Points on a hilly landscape, in no order, each with its height.
A ball rolls from a point to the lowest of its 2 nearest points, and stops where none of them is lower. Distance is the straight distance between rows; heights are no part of it.
q_728: [139 141 111 138 174 140 110 125 142 157 186 116 106 148 149  97  98 128
 172 110 126 180  85  65 149 164 112 124 141]  height 0.97
q_794: [121 116 152 103 149 133 112 107 119 130 109 168 109 119 112 145 137 135
  83 121 151 102 144 132  97 107 125 121 112]  height 5.02
q_152: [136 132 112 134 100  91 145 191 113 149 168 110 111 156 127 115 129 144
 160 136  80 154 155 110 164 136 102 137 124]  height 6.40
q_394: [162  97  97 159  78 120 154 152  93 156 128 105 149 129 136  56 127 147
 163 159  81 164 137 110 119 142 124 116  97]  height 3.63
q_673: [ 73 199 149  73 119 102 154  95 163 107  96  96 139 137 142 194 167  89
 186  76 129 108 155 171 119 108  99 125 131]  height 3.36
q_124: [141 126 121 140 178 167  84 136 135 155 157 137 110 141 117  84 131 117
 117 152 154 138  49 128 151 145 156 107 129]  height 1.68
q_873: [140  94 124 139 156 168  78 106  91 136 108 163 120 107 124  85 145 132
  80 135 159 114 103 111  92 111 159 134 127]  height 5.74
q_874: [118 106 141 142 122 118  90 208 146 122 148 171 104 123  75 142 132 143
  66 164 128 104  83 213 178 110 161 142 180]  height 1.02
q_948: [103 179 113 102 159 159 157  40 152 138  85 156 126 110 124 179 108 111
 132  96 157 111 149 148  98 134  89 125  82]  height 6.09
q_351: [110 158 119 125 175 183 146  51 138 121  78 171 126  83 114 154  97 113
  99 104 165 104 141 154  74 124 114 129 103]  height 5.79
q_710: [116 146 122 164 140 117 134 203 145  83 163  99 110 114 133  94 117 128
 119 147 100 185 145 104 139 140 129 131 202]  height 6.66
q_838: [133  86 140 151  92 101 126 168 114  84 136 148 142 119 117 119 140 131
  85 164 133 105 118 155 125 112 166 113 150]  height 6.60
q_350: [146 130 127 141 177 177  85  57  94 129  96 180 142  84 187 157 103 140
  62  95 145  81 125  95 133 125 166 172 131]  height 4.34
q_329: [124 150 138 111 136 131 135  70 160 118 103 166 153 109 164 221  94 138
  89 104 136  76 148 128 123 123 144 124 111]  height 4.97
q_956: [104 158 152 121 102  86 151 222 142  87 156 112 103 129 111 155 142 125
 134 144 102 121 143 174 163 117 119 139 177]  height 6.85
q_337: [150 112 106 144 104 132  86 175  93 223 152 140 117 190  72  85 145 139
 117 179 102 120 110 136 167 127 149 140  73]  height 1.21
q_482: [131 109  95 143  74 137 177 123 112 116  90 104 145 125 106  74 151 113
 169 155 140 143 124 163  79 129 112  96  86]  height 2.98
q_754: [137 100 122 162 178 178  88  80  95  99 105 155 138  87 184 110 120 130
  72 110 154 110 121  83 120 118 168 161 166]  height 2.23
q_602: [138 118 105 136 136 160 125  84 123 164 115 127 126 138 113  77 126 117
 149 131 167 130  97 116  92 149 116 107  79]  height 4.85
q_572: [132 140  85 126  81 102 171 146 105 152 131  95 137 152 134  83 135 129
 217 139  82 185 123 149 133 143  81 105  94]  height 5.43
q_808: [162  78 128 153 116 130  87 100 104 120 123 151 165 125 170 113 123 136
  94 149 149  83  82 125 146 132 184 129 104]  height 7.44
q_177: [112 125 151 124 178 134  92 192 121 106 160 120  81 114 106 108 141 127
  76 108 109 160 152  86 130 107 130 143 205]  height 4.74
q_741: [126 123 143  85 113 102 110 167 103 183 155 150  91 174  69 151 155 135
 118 141 120 106 135 146 170 120 109 119  73]  height 3.55
q_165: [141 156 137 101 204 161  94  73 146 160 151 143 102 133 170 164 105 145
 126  94 164 134  83  83 142 158 117 113 117]  height 0.77
q_226: [126 108 158 130 135 112 112 177 146  81 155 167 120 108 111 161 123 138
  78 170 134 110  80 196 160 119 166 120 191]  height 1.17
q_833: [124 114 146 141 107 106 157 110 167  59 122 117 161 109 167 182 108 123
 128 140 137 112 131 132 124 144 143 114 160]  height 1.91
q_425: [126 118 116 102  94 114 140  81  92 189  99 112 131 150 111 150 132 131
 166  94 124 108 195  99 120 120  80 160  63]  height 4.37
q_594: [142 114 124 139 125 124 121 109 125 154 128  83 138 137 149 117 111 133
 145  83 101 145 207  44 122 126 113 169 127]  height 2.58
q_765: [106 132 137 127 134 125 155 150 146  68 124 114 121 101 118 118 127 106
 130 142 152 142 123 147  91 126 129 108 165]  height 2.43
q_812: [130 103 146  83 175 134  52 119  77 152 114 195 106 116 119 153 157 153
  38 117 127  94 119 110 129  98 158 137 119]  height 4.07
q_667: [149  92 133 179 124 147 110  92 107 103 104 117 156  87 164 119 116 136
  86 103 128 113 176  67 119 114 157 174 168]  height 5.21
q_86: [ 85 178 161  87 130 115 150  86 201  82 106 130 160 127 160 235 122 121
 133  89 130  99 172 160 118 124 144 126 147]  height 1.44
q_247: [123 134 165 102 163 131 124 154 155 103 147 145  96 112 106 156 128 119
  96 138 150 130  90 169 131 127 131  97 169]  height 4.27
q_7: [ 88 176 153  95 175 140 132  98 180 105 122 102 128 129 134 173 131 111
 129  71 139 139 174 114  97 123 107 140 162]  height 2.25
q_340: [169  90 130 136 143 140  65 105  87 169 135 148 147 153 170  92 137 139
 110 154 140  97  75 105 169 130 184 147  81]  height 7.33
q_879: [112 141 127 154 139 123 125 232 135  99 146 124  88 111  91  81 136 128
 104 155 107 162 125 153 144 128 120 133 198]  height 6.73
q_144: [117 150 131 110 133 102 138 170 131 128 158  98 107 151 113 123 139 121
 156 109 102 153 158 100 136 127  86 131 135]  height 6.26
q_787: [143  84 124 136  64 120 148 107  88 137  81 139 142 119 104 111 152 135
 122 144 144  86 165 145  97 105 125 128  69]  height 4.48
q_261: [129 119 132 121 154 132  74 191 118 176 170 152  78 160  80 119 134 138
  91 147 123 124  97 142 178 128 133 134 130]  height 1.34
q_436: [156 124 104 184  87 110 159 170 115 103 140  95 155 107 165  64 105 153
 150 164  68 186 145 107 132 155 125 115 156]  height 6.82
q_480: [125 121 133 163 102 127 159  70 179  67  98  93 187  99 174 174  87 115
 134 114 140 114 169 120 118 150 147 141 166]  height 2.26
q_385: [109 130 125 153 129 133 153 189 144  57 125 121 118  93 104  85 132 110
 123 174 130 164 101 167 101 136 144 105 189]  height 2.68
q_957: [127 116 124 103  79  97 140 157  97 157 135 126 115 169  95 127 158 130
 156 143 116 115 146 143 146 117 104 115  73]  height 3.30
q_683: [143 118  86 148  83 107 175 101 136 138 115  70 176 122 174 120  93 131
 220 110  91 172 144 102 126 153  82 131 118]  height 3.38
q_906: [164 128  84 169  80 123 143 162 129 189 163 117 146 166 135  81 105 150
 180 169  74 170  92 145 169 164 132 124  94]  height 4.55
q_981: [118 119 112 139  70 120 182 161 117  81 102 119 136 120  95  81 164 113
 147 166 134 130 119 197  90 114 128  94 117]  height 2.48
q_549: [174 105  89 160  78 140 145 136 101 193 136 108 172 154 141  53 104 150
 191 157  75 176  99 118 130 159 132 119  63]  height 4.12
q_147: [109 110 172 117 108  98 158 159 147  58 134 158 133 112 118 176 127 123
  95 157 140 104 114 183 133 104 158 105 173]  height 1.36
q_430: [144 109  93 145 124 162 121 122  98 187 112 120 117 145  90  37 143 121
 148 151 136 155 113 105  79 135 124 109  80]  height 4.46
q_290: [ 97 158 177  74 190 146 140 133 179  67 116 133 113  95 124 182 121 122
 101 113 152 140 120 166  90 116 136 108 203]  height 7.37
q_5: [140 102 137 128 120 122 126 110 123 120 131 145 134 122 134 145 126 132
 111 135 149 107 122 123 120 127 135 110 121]  height 4.82
q_469: [141 107 110 118  48  94 174 138 100 131 119  98 146 153 120 140 154 130
 179 139 103 115 147 154 138 118 101 115  75]  height 2.97
q_374: [ 98 167 191  80 134  99 133 204 148  99 158 118  95 130  97 176 146 121
 109 119 118 115 144 168 158 101 122 139 182]  height 6.90
q_137: [121 150 135  94 105  73 160 111 171 110 155  93 152 162 164 214 133 113
 186 105 117 124 136 140 179 143 102 114 126]  height 1.10
q_647: [113 103 140 141 167 150 109 133 106  97 105 146 104  94  95  77 154 117
  76 117 149 141 152 101  60  96 130 140 181]  height 4.71
q_88: [ 89 156 145 111 114 128 155  93 142 105  82 116 139 122 120 150 142 108
 128  92 136  97 206 139  86  94 109 157 121]  height 3.68
q_565: [ 97 178 139  91  96  67 171 137 157  86 138  78 136 160 150 203 161  98
 211 109 106 121 123 179 172 125 101 118 141]  height 1.42
q_358: [149 123 100 170 139 163 143  65 141 128 121 109 146 102 155  89  92 125
 162 130 170 141  95  98  96 166 122 122 116]  height 3.71
q_293: [132 116 153  72 163 132  74 128 102 169 134 184  97 140 100 160 147 144
  69 133 136  97 105 138 139 115 143 105  87]  height 3.92
q_955: [161  87 124 148  93 114 122 117 109 136 144 121 144 132 154 131 119 143
 129 134 123 106 129  99 150 139 146 120 103]  height 4.60
q_315: [156 122 113 167 114 107 133 164 102 134 148  93 135 122 168  71 113 155
 141 126  58 191 178  45 133 133 119 147 162]  height 6.53
q_500: [163 119 115 170 136 177 116  49  99 154  95 126 153  92 179 105  79 133
 141 115 163  98 119  95 138 153 138 169  80]  height 6.61
q_131: [119  98 156 129 158 129 106 144 120  78 132 157 118 102 121 130 136 130
  70 139 148 125 114 134 105 101 154 118 184]  height 4.51
q_490: [123 153 119 165  96  90 152 214 138  79 160  95 132 128 148 108 115 146
 138 153  66 167 166 121 153 134 123 136 187]  height 6.58
q_95: [123 131 132 136 119 131 122  78 135 164 111  82 158 141 133 140 111 127
 155  66  99 126 248  75 134 123 110 188 111]  height 2.94
q_986: [108 128 144  89 114 138 159 123 147 111 102 160 119 128  80 146 160 114
 119 149 170 110  78 207 109 114 131  74  89]  height 6.87
q_866: [131 139 124 118 114 126 149 144 161 144 146 138 119 159  90 150 145 113
 150 162 145 124  62 207 170 145 132  85  91]  height 6.07
q_514: [140  83 115 152 137 162  89 116 102 126 103 156 144 123  99  63 158 111
  81 167 159 108  82 149  87 113 180 112 120]  height 5.88
q_894: [151 102  94 172 100 130 134 160  96 128 119 120 139 119 110  35 140 136
 119 173 100 160 126 127 103 130 149 111 119]  height 3.24
q_715: [142 128 108 154  96 100 171 102 168  99 140  64 177 124 184 150  92 122
 196 113 109 166 146  97 137 167 111 127 150]  height 2.92
q_937: [110 151 137 118 164 152 137  93 155 110 112 124 119 109 128 141 122 112
 116 103 161 133 141 111  84 125 105 124 149]  height 2.62
q_743: [131 119 119 117 114 110 123 191  75 159 136 122  89 150  77  71 159 135
 136 145  94 153 181  99 112 111 106 135 107]  height 4.38
q_186: [ 91 152 170  73 111 114 176 143 139  84 100 148 112 113  93 166 168 116
 121 129 162  98 107 207 100  90 126  98 125]  height 7.03
q_462: [130 119 110 166  70 115 152 188 138 103 140 130 134 142 100 111 141 130
 136 181 116 127  98 198 144 131 152 104 123]  height 6.37
q_567: [140 145 100 165 169 170 106 151 149 172 168 119 111 151 115  60 111 121
 156 158 130 184  46 125 145 160 141 108 138]  height 1.27
q_125: [117 119 109 168 107 131 140 190 117  94 119 132 122 111  92  46 146 124
 110 178 119 160 121 165  96 115 138 108 154]  height 2.93
q_843: [126 140 131 133 165 120  89 199 115 139 186 117  76 139 113 107 132 140
 102 120  94 169 150  77 168 124 115 145 182]  height 4.65
q_440: [142 100 110 158 184 160  55 151  65 129 154 140 120 121 158  55 157 134
  88 124 128 152  81  69 155 134 174 158 165]  height 1.89
q_877: [116 138 144 138 114 103 168 150 173  54 140 104 138 113 138 162 130 114
 146 147 137 140 121 148 129 139 136 104 183]  height 2.18
q_142: [126 153 129  93 148  93 123 178 130 176 196 113  86 180 111 150 122 132
 166 108  99 159 140  98 191 140  79 138 120]  height 2.63
q_233: [140  95 125 123 100 141 117  86 105 155  85 165 142 123 106 119 141 133
 100 144 157  80 120 145 103 117 146 115  63]  height 4.77
q_588: [100 124 159 125  69  92 166 154 121  67  97 107 155 117 120 132 155 118
 117 127 116  97 192 145  83  84 133 140 152]  height 1.78
q_167: [110 156 166  95 107  81 140 116 197  84 151  97 161 159 166 221 132 120
 146  96 114 113 167 137 161 134 141 128 155]  height 0.75
q_460: [141 123 120 138 159 163 108  65  97 153  98 152 122 105 135 132 111 136
  95 108 153 103 155  90 114 128 127 158  96]  height 6.98
q_904: [161 109 110 145 127 127 129  81 108 195 138 106 147 144 173 119  80 144
 197  90 118 155 129  56 139 160 100 162  86]  height 1.15
q_618: [108 168 152  79 176 145 123  88 180 113 113 158 133 109 150 226 112 135
  87  87 135 101 146 132 109 122 137 119 144]  height 5.19
q_332: [145 117 123 113 168 165  69  67  74 189  97 178 112 119 142 123 126 145
  87 116 153  87 130  89 131 124 149 160  72]  height 7.13
q_55: [128 124 116 156  91 127 138 184 166 134 143 143 124 160  85 136 144 120
 122 186 132 112  63 222 175 139 152 107 120]  height 6.23
q_80: [128 137 120  83 147  99 123 136 111 200 172 113  91 187 104 132 128 134
 185 105 113 154 138  88 155 141  77 134  85]  height 2.34
q_574: [163 118 105 136 103  96 135 158  93 186 164 104 130 149 149  89 102 160
 175 120  63 181 156  58 146 143 104 147 113]  height 6.24
q_611: [145 100 115 148 141 151 105 116 100 138 127 131 114 121 134  81 129 133
 108 122 145 133 136  74 106 126 130 139 127]  height 5.56
q_735: [129 101 123 157 131 137  60 200 117 146 152 161 113 134  76  97 147 135
  63 172 117 110  80 178 162 108 166 148 160]  height 0.87
q_60: [126 124 120 152 141 155 128 168 148 122 132 133 114 129  80  82 141 108
 113 172 147 145  67 184 121 137 147  95 145]  height 2.35
q_828: [154 107 116 166 112 150 145  55 109 153  86 117 162  92 141 130  84 128
 144 107 141  99 163  98 131 137 120 161  87]  height 6.36
q_684: [118 112 148 150 124 131 118  99 146  84 106 125 158 103 157 158 119 130
  76 102 128 107 202 103 112 101 156 159 173]  height 5.05
q_138: [128 158 106 146  74  76 156 208 129 117 169  96 131 149 150 136 124 146
 169 146  54 157 168 144 182 140 107 144 148]  height 6.51
q_560: [111 154 126  94 114  88 160 140 139 124 146 102 119 158 127 151 148 111
 183 115 122 138 131 143 147 132  79 109 111]  height 6.08
q_274: [ 87 151 165  96 148 135 159 109 163  68  89 143 137  91 121 168 132 118
 102 115 158 112 143 166  63  98 132 127 172]  height 7.26
q_938: [135 143 122 129 150 144 141  53 155 141 122 131 133 119 156 157  97 123
 145 104 163 117 126 102 121 156 102 127 105]  height 0.93
q_626: [108 167 123 152 112 112 138 232 166 103 152 119  87 115 101 124 128 132
 131 156 114 145 114 186 165 139 115 141 186]  height 6.79
q_736: [104 159 103 101 104 120 177  43 150 119  75 112 149 125 137 186 134  95
 187  94 145 111 143 171 121 119  72 124  85]  height 2.50
q_747: [136 110 131 120 201 155  54 147  86 156 163 146  88 133 127  93 149 141
  78 116 130 141  87  74 156 130 149 140 158]  height 1.70
q_403: [145 136 130 116 162 143 102  60 132 169 135 147 121 132 182 170  96 141
 132  99 152 106 114  73 148 150 128 134  90]  height 0.29
q_695: [141 117  96 131 111 131 129 160  82 186 129 119 110 151  89  38 149 136
 162 156  97 171 144 104 100 127 113 120  84]  height 4.10
q_553: [100 130 168 126 145 113 117 190 124  73 137 113 111 113 108 114 150 118
  84 121 107 140 176 110  99  82 139 144 217]  height 4.81
q_568: [126 139 131 114 133 112 146 150 150 123 157 120 111 146 109 144 135 117
 152 141 140 141  96 154 151 143 114  95 117]  height 5.87
q_381: [143 110 135 127 172 139  41 160  89 168 180 157  93 156 117 111 142 142
  77 135 121 117  77 111 187 133 163 151 129]  height 1.53
q_720: [146 119 102 182 146 130  86 184  93 154 179 128 109 134 149  51 122 157
 109 145  83 184 109  67 175 142 151 151 166]  height 6.50
q_108: [129 152 141 108 215 166 106 104 154 127 153 123  96 116 141 148 112 123
 118  99 168 159  84  95 122 157 111 101 165]  height 1.19
q_589: [108 151 137 118 184 175 139  76 161  91  83 173 133  77 130 177 106 135
  82 115 166 110 115 155  69 118 140 115 153]  height 5.55
q_707: [137 106 131 114 144 161  83  86 109 174  91 183 137 135 108 113 147 128
  77 154 159  79  78 154 104 115 170 108  60]  height 4.99
q_701: [163  97 110 148  90 144 137  80 130 171 119 119 169 143 153 107 105 133
 180 144 152 115  73 124 136 163 139 110  52]  height 4.53
q_598: [127 127 139  94 157 159 109  91 133 143 102 186 123 120 108 147 137 132
  83 140 168  98  72 172  94 121 149  88  93]  height 5.18
q_564: [144 152 122 138 142 153 129  42 133 132  89 171 158  91 175 193  68 136
  90 100 134  73 141 122 142 132 150 151  81]  height 4.73
q_132: [156  93 131 148 105 127  96 126 118 149 134 157 158 161 120 122 137 120
  91 180 134  81  62 169 152 121 185 106  86]  height 7.64
q_19: [115 143 148 136 165 163 131  69 167  76  96 156 151  90 161 194  94 131
  85 108 145 106 147 131  95 121 159 142 175]  height 5.36
q_947: [167 100  99 165 123 173 125  73 124 168 112 113 168 121 165  63  98 126
 171 135 169 122  79 104 115 157 146 130  74]  height 4.13
q_756: [142 131 102 160 127 110 150 139 135 130 160  89 137 131 159  93  99 137
 178 131 100 181 125  82 132 163 106 117 143]  height 1.81
q_974: [133 155 169  77 167 108 121 143 172 135 165 144  97 139 134 218 114 135
 109 114 131 120  90 154 189 150 120  92 131]  height 5.54
q_641: [171  91 107 178  99 167 135  68  74 174  67 122 154  86 119  82  99 132
 140 125 147  99 157 108 113 134 129 167  62]  height 6.06
q_506: [ 95 127 173  92 117 120 154 141 128  75  94 158 128  98  96 142 144 123
  89 133 151 102 133 186  71  73 138 114 153]  height 7.14
q_367: [107 139 171  97 108  94 145 116 169  86 122 136 158 126 155 219 124 132
 107 112 124  90 165 144 134 108 147 125 143]  height 1.08
q_25: [140 111 101 168 157 154  44 194 100 169 150 146 108 155  91  64 159 134
  72 171 104 125  69 141 169 118 169 167 146]  height 0.68
q_940: [142  91 144 130 124 129  85 107 121 117 120 180 159 122 147 141 130 137
  76 157 152  74  61 167 135 122 191 101 110]  height 7.54
q_151: [163 113 108 160 140 118 104 166  85 173 172 118 115 150 162  64 112 160
 143 126  68 187 140  44 157 144 133 157 139]  height 6.41
q_534: [141 135 136 116 142 106 128 131 160 145 185 138 108 154 135 184 116 129
 151 134 141 127  78 146 191 161 122  93 114]  height 5.69
q_697: [115 174  87 115  99  90 164 178 115 159 155  92 119 171 124  94 147 130
 229 131  63 190 141 142 149 138  61 133 116]  height 5.73
q_420: [128 125  93 137 111 153 162  43 126 155  88 130 147 117 119 119 110 115
 172 116 168 113 120 138  99 150  86 129  64]  height 4.04
q_745: [153 138 108 152 166 192 106  34  89 157  80 167 139  90 160 118  92 128
 104 115 160  86 127 106 129 130 150 171  68]  height 6.81
q_646: [113 115 142 116  77 118 156  99  99 105  63 144 143 110 101 143 152 123
 107 122 137  75 195 156  86  84 117 144  89]  height 4.20
q_452: [153 125 123 133 147 123 128  99 143 171 176 107 125 153 171 132  96 142
 184 100 123 159 111  60 155 161 107 136 117]  height 0.49
q_535: [106 125 172 112  97  83 146 183 130  71 131 132 132 130 115 157 146 120
 104 138 120  97 163 156 121  86 147 129 165]  height 1.56
q_491: [144 106 111 177 124 152 136  91 141  85 117 111 152  93 170 107  96 118
 130 136 160 137 107 101 109 153 148 122 155]  height 3.37
q_579: [142 112 113 115  83 100 150 122  96 165 116  93 142 151 120 119 133 135
 178 109  99 137 185  87 118 122  83 143  87]  height 4.32
q_253: [123 119 134 123 146 118  97 195  91 150 152 130  75 147  83  91 148 133
 105 136 106 150 152  94 138 114 117 136 146]  height 4.54
q_119: [134 136 117 142 134 115 138 119 152 129 149  77 145 137 165 119 108 128
 166  98 108 167 165  54 124 143 112 144 155]  height 2.21
q_390: [131  95 130 163 129 143 135 101 146  58 110 140 147  87 150 122 112 123
 100 153 167 118  96 138  96 140 162 113 176]  height 3.12
q_600: [ 95 156 145 119 105 110 163 182 120  76 123  99 119 119 105 101 160 106
 139 130 122 136 155 147  93 102 110 121 160]  height 2.40
q_929: [140 104 117 165 100 116 122 179 123 122 150 138 126 140 112  97 130 134
 109 164 116 126 105 146 151 134 146 112 132]  height 6.49
q_449: [129 156 111 133 161 107 135 164 150 145 193  95 106 150 141 110 106 128
 176 114  96 195 122  77 158 158  90 133 158]  height 1.38
q_657: [130 122 147 106 142 131  70 201 139 157 166 167  78 137  81 154 133 143
  61 145 125 105  90 186 199 119 139 145 154]  height 1.16
q_8: [115 137 138  73 103  93 144 107 111 163 114 119 119 166 118 172 154 130
 158  99 122 106 174 117 130 109  81 137  74]  height 4.05
q_917: [129 105 143 146 134 130 137 141 158  57 130 149 135  98 121 140 119 118
 105 176 163 127  71 182 118 143 172  89 179]  height 2.91
q_228: [132 157  80 174  97 132 139 190 152 161 157 121 122 151 118  82 118 151
 167 183  90 171  93 174 164 166 119 121 125]  height 4.83
q_738: [137 113 121 163 142 141 123 140 148  94 148 127 122 117 131 101 114 116
 117 162 151 149  67 143 130 156 157  95 159]  height 2.66
q_14: [129 138 101 104 107 107 133 162 122 202 176 122 101 193 100 126 133 133
 195 131 101 155 112 142 172 146  92 126  77]  height 1.93
q_114: [143 138 110 143 144 151 135  43 143 166 132 102 142 126 174 149  71 130
 179  84 143 133 128  71 137 166 103 154 100]  height 1.58
q_654: [134 115 136 128 144 151  96 143 130 154 138 155 114 143  91 109 144 116
  91 162 148 121  71 162 127 123 152  95 112]  height 2.01
q_150: [ 93 147 168 119 143 144 124  95 179  80 106 147 163 104 152 196 112 135
  73  98 125 100 197 136  98  93 174 154 180]  height 5.20
q_159: [150 137 131 171 152 168 106  40 116 111  94 152 165  74 206 170  74 135
  88 101 141  80 136 100 165 137 173 175 119]  height 4.52
q_512: [116 143 124  98 134 147 154  80 152 124  95 154 123 120 109 155 140 117
 140 126 172 115  94 178 102 142 109  86  85]  height 6.65
q_334: [117 139 134 133 167 153 112 102 141 124 127 109 110 119 140 123 123 121
 118  88 140 145 170  58  96 127 108 152 166]  height 2.96
q_123: [153 101 112 165  88 102 144 155 106 111 125  90 158 111 155  84 116 144
 137 133  80 152 183  79 119 127 130 134 149]  height 6.67
q_93: [ 74 193 160  76 124 116 160 177 120  91 114  94  84 111  77 121 176  88
 168 115 134 138 102 192 105 108  92 119 155]  height 3.85
q_998: [162  83 133 125 138 137  62  88  65 179 122 162 125 137 165 115 137 149
  97 120 139  86 124  76 155 122 167 160  73]  height 7.24
q_581: [110 117 153 100 174 157 100 117 103 119 100 167 103 101 100 126 146 133
  60 109 148 120 151 117  74  86 128 131 160]  height 4.86
q_445: [146  97 117 160 126 134 110 127 100 118 116 110 132 102 144  82 134 139
 102 114 115 144 185  47 105 112 137 155 169]  height 5.37
q_678: [139 141  96 124 110  91 156 152 116 170 160  92 138 167 145  97 110 139
 213 111  66 195 149  89 141 147  68 138 117]  height 6.00
q_561: [ 95 174 109  88 127 107 167  80 161 115 104  90 135 149 144 171 149  87
 218  85 138 134 128 152 123 128  74 114 117]  height 3.02
q_709: [ 89 176 158  94 189 137 135 144 182  97 146  79 110 124 125 151 137 103
 144  89 136 165 144 113 109 139 103 122 192]  height 1.94
q_887: [155  88 113 162  98 143 129 101  90 142  97 123 139 102 129  78 130 133
 126 132 138 112 156  93 101 123 132 144 105]  height 5.76
q_519: [133  73 148 146  95  95 127 160  93  81 109 152 143 101 115 107 150 133
  70 141 114 101 162 128 103  80 163 141 170]  height 6.68
q_635: [121  87 144 140 156 137  93 138  87  77 115 154 121  97 119 104 153 129
  50 116 133 124 146 106  87  82 159 149 211]  height 4.61
q_281: [126 135 138 143 118 107 155  87 195  79 135  78 172 128 186 185  95 116
 174 112 128 138 150 106 141 164 133 131 171]  height 2.60
q_141: [113 162 144  87 199 148 136 148 170 118 154 106  87 117 108 140 123 102
 131 107 155 176  91 130 127 152  94  97 176]  height 1.59
q_81: [138 113 128 122  61  84 170 131 135 107 136  98 154 147 145 172 127 130
 169 129 111 114 143 139 159 135 115 113 107]  height 2.59
q_700: [143 112 127 138  73  85 178 100 164  78 130  93 180 122 176 197 107 126
 161 135 131 107 134 139 154 151 132 116 130]  height 2.24
q_66: [114 139 146  61 136 102 120 128 113 178 137 142  95 168  95 167 151 133
 134 113 130 115 144 121 139 122  90 112  69]  height 3.77
q_400: [131 127 133  77 142 113 105  92 105 204 136 145  97 164 118 166 134 146
 138 100 134 119 157  73 138 125  96 138  62]  height 4.06
q_481: [141 119  94 129  97 118 166  93 115 174 111  78 158 137 149 119 106 130
 216  88  94 157 176  81 110 139  76 156  97]  height 3.88
q_871: [148 107  94 171 116 137  69 200  94 189 154 144 115 161  92  57 144 146
 101 177  90 136 111 128 157 126 163 147 120]  height 0.92
q_295: [108 118 178  80 165 125 109 178 127  96 138 164  99 102  89 152 138 132
  57 136 140 119 111 172 119  92 147 118 186]  height 4.39
q_311: [113 127 157  69 136 119 114 158 121 158 134 166  89 151  73 159 156 128
  99 141 141 105 104 180 144 115 127  97  85]  height 3.74
q_972: [ 74 196 154  67 123 107 161 133 138  96 109  83 113 132 114 159 174  87
 186  93 132 128 116 172 107 109  87 111 146]  height 3.61
q_235: [150 106 104 150 102 146 136 110 130 154 124 121 150 147 118  87 127 120
 145 163 152 126  72 146 121 146 146  94  76]  height 4.88
q_63: [ 83 195 136  95 163 143 144  58 196 114  95 129 151 126 147 214 111 109
 140  78 135 112 178 154 113 132 117 142 125]  height 1.90
q_96: [143 130  97 142 112 126 109 181 122 208 173 135 104 187  86  98 130 146
 157 166  95 144 106 138 179 144 118 133  90]  height 1.54
q_42: [101 165 162  76 153 131 153 168 153 100 131 117  87 113  85 139 143 100
 137 129 153 140  96 190 121 122 106 100 165]  height 4.08
q_360: [137  95 117 160 190 172  73 112  77 100 128 147 132 104 170  70 149 133
  79 111 154 136  83  81 123 131 176 153 183]  height 2.05
q_344: [116 163 164  67 165 118 128 116 180 111 141 132 118 130 142 210 124 123
 118 102 138 125 125 140 137 133 120  99 146]  height 5.39
q_698: [125 117  99 129  93 128 170  90 123 123  96 108 141 128 118 125 136 112
 168 122 154 122 135 141  95 128  97 113  92]  height 3.51
q_532: [101 143 150 101  72  92 169 106 145  83 101 112 166 129 141 190 145 117
 140 110 126  93 176 158 124 105 119 129 115]  height 1.47
q_633: [ 85 153 158  95 108 125 160 101 129 103  62 161 143 102 108 170 140 127
  90 101 133  73 197 164  69  67 133 150 117]  height 3.95
q_890: [159 135  96 186 142 167 108 144 135 171 145 119 151 158 136  41 120 115
 141 184 128 156  35 130 140 149 176 118 110]  height 0.74
q_664: [118 118 121 138  71 111 176 150 120  72  94 105 147 112 116  94 150 121
 141 144 125 121 166 147  76 105 117 122 138]  height 2.08
q_133: [114 172 129  80 177 152 147  63 178 124 101 152 120 106 127 190 120 120
 137 104 170 118  97 156  98 147  96  97 100]  height 6.39
q_75: [128 161  82 159  88 115 172 177 132 138 144 107 134 139 133  68 126 142
 192 170  78 198 114 171 139 160 101 106 124]  height 5.08
q_926: [103 139 124 100  70 112 179  78 125 107  72 120 151 123 126 180 149 113
 161 108 145  89 153 177 111 106 101 126  72]  height 1.96
q_363: [114 120 155 128 129 124 130 139 132  80 117 122 131 110 127 129 141 121
  90 113 128 115 183 108  91  96 136 141 175]  height 4.92
q_283: [140 110 135 119 173 160  71  87  76 135  96 187 125 104 153 145 134 155
  43 104 136  84 139  92 116 104 161 160 133]  height 4.19
q_587: [145 137 100 184 127 126  88 192 129 166 184 133 108 151 142  86 109 159
 131 158  90 167  96 112 192 156 146 148 151]  height 6.59
q_526: [152 100 126 116 117 113 107 109 105 178 148 137 117 154 129 126 123 140
 138 121 127 115 136  82 145 138 117 130  80]  height 4.35
q_665: [ 93 161 130 109 121 130 140  70 131 144  91 102 144 140 118 148 130 107
 153  78 121 115 235 114 108 111  89 175  99]  height 3.34

For each start below, name the point where the ball stops.
q_506 -> q_695
q_707 -> q_452
q_123 -> q_833
q_720 -> q_833
q_235 -> q_890

Call two points neighbours if one is among the 2 nearest of the other. Go from one point of each pair to the other, from neighbour to neighbour, staying as low as possible. Name the highest point that can't be avoided.
q_890 / q_695 -> q_235
q_403 / q_452 -> q_114
q_890 / q_167 -> q_794
q_833 / q_695 -> q_602
q_833 / q_25 -> q_765
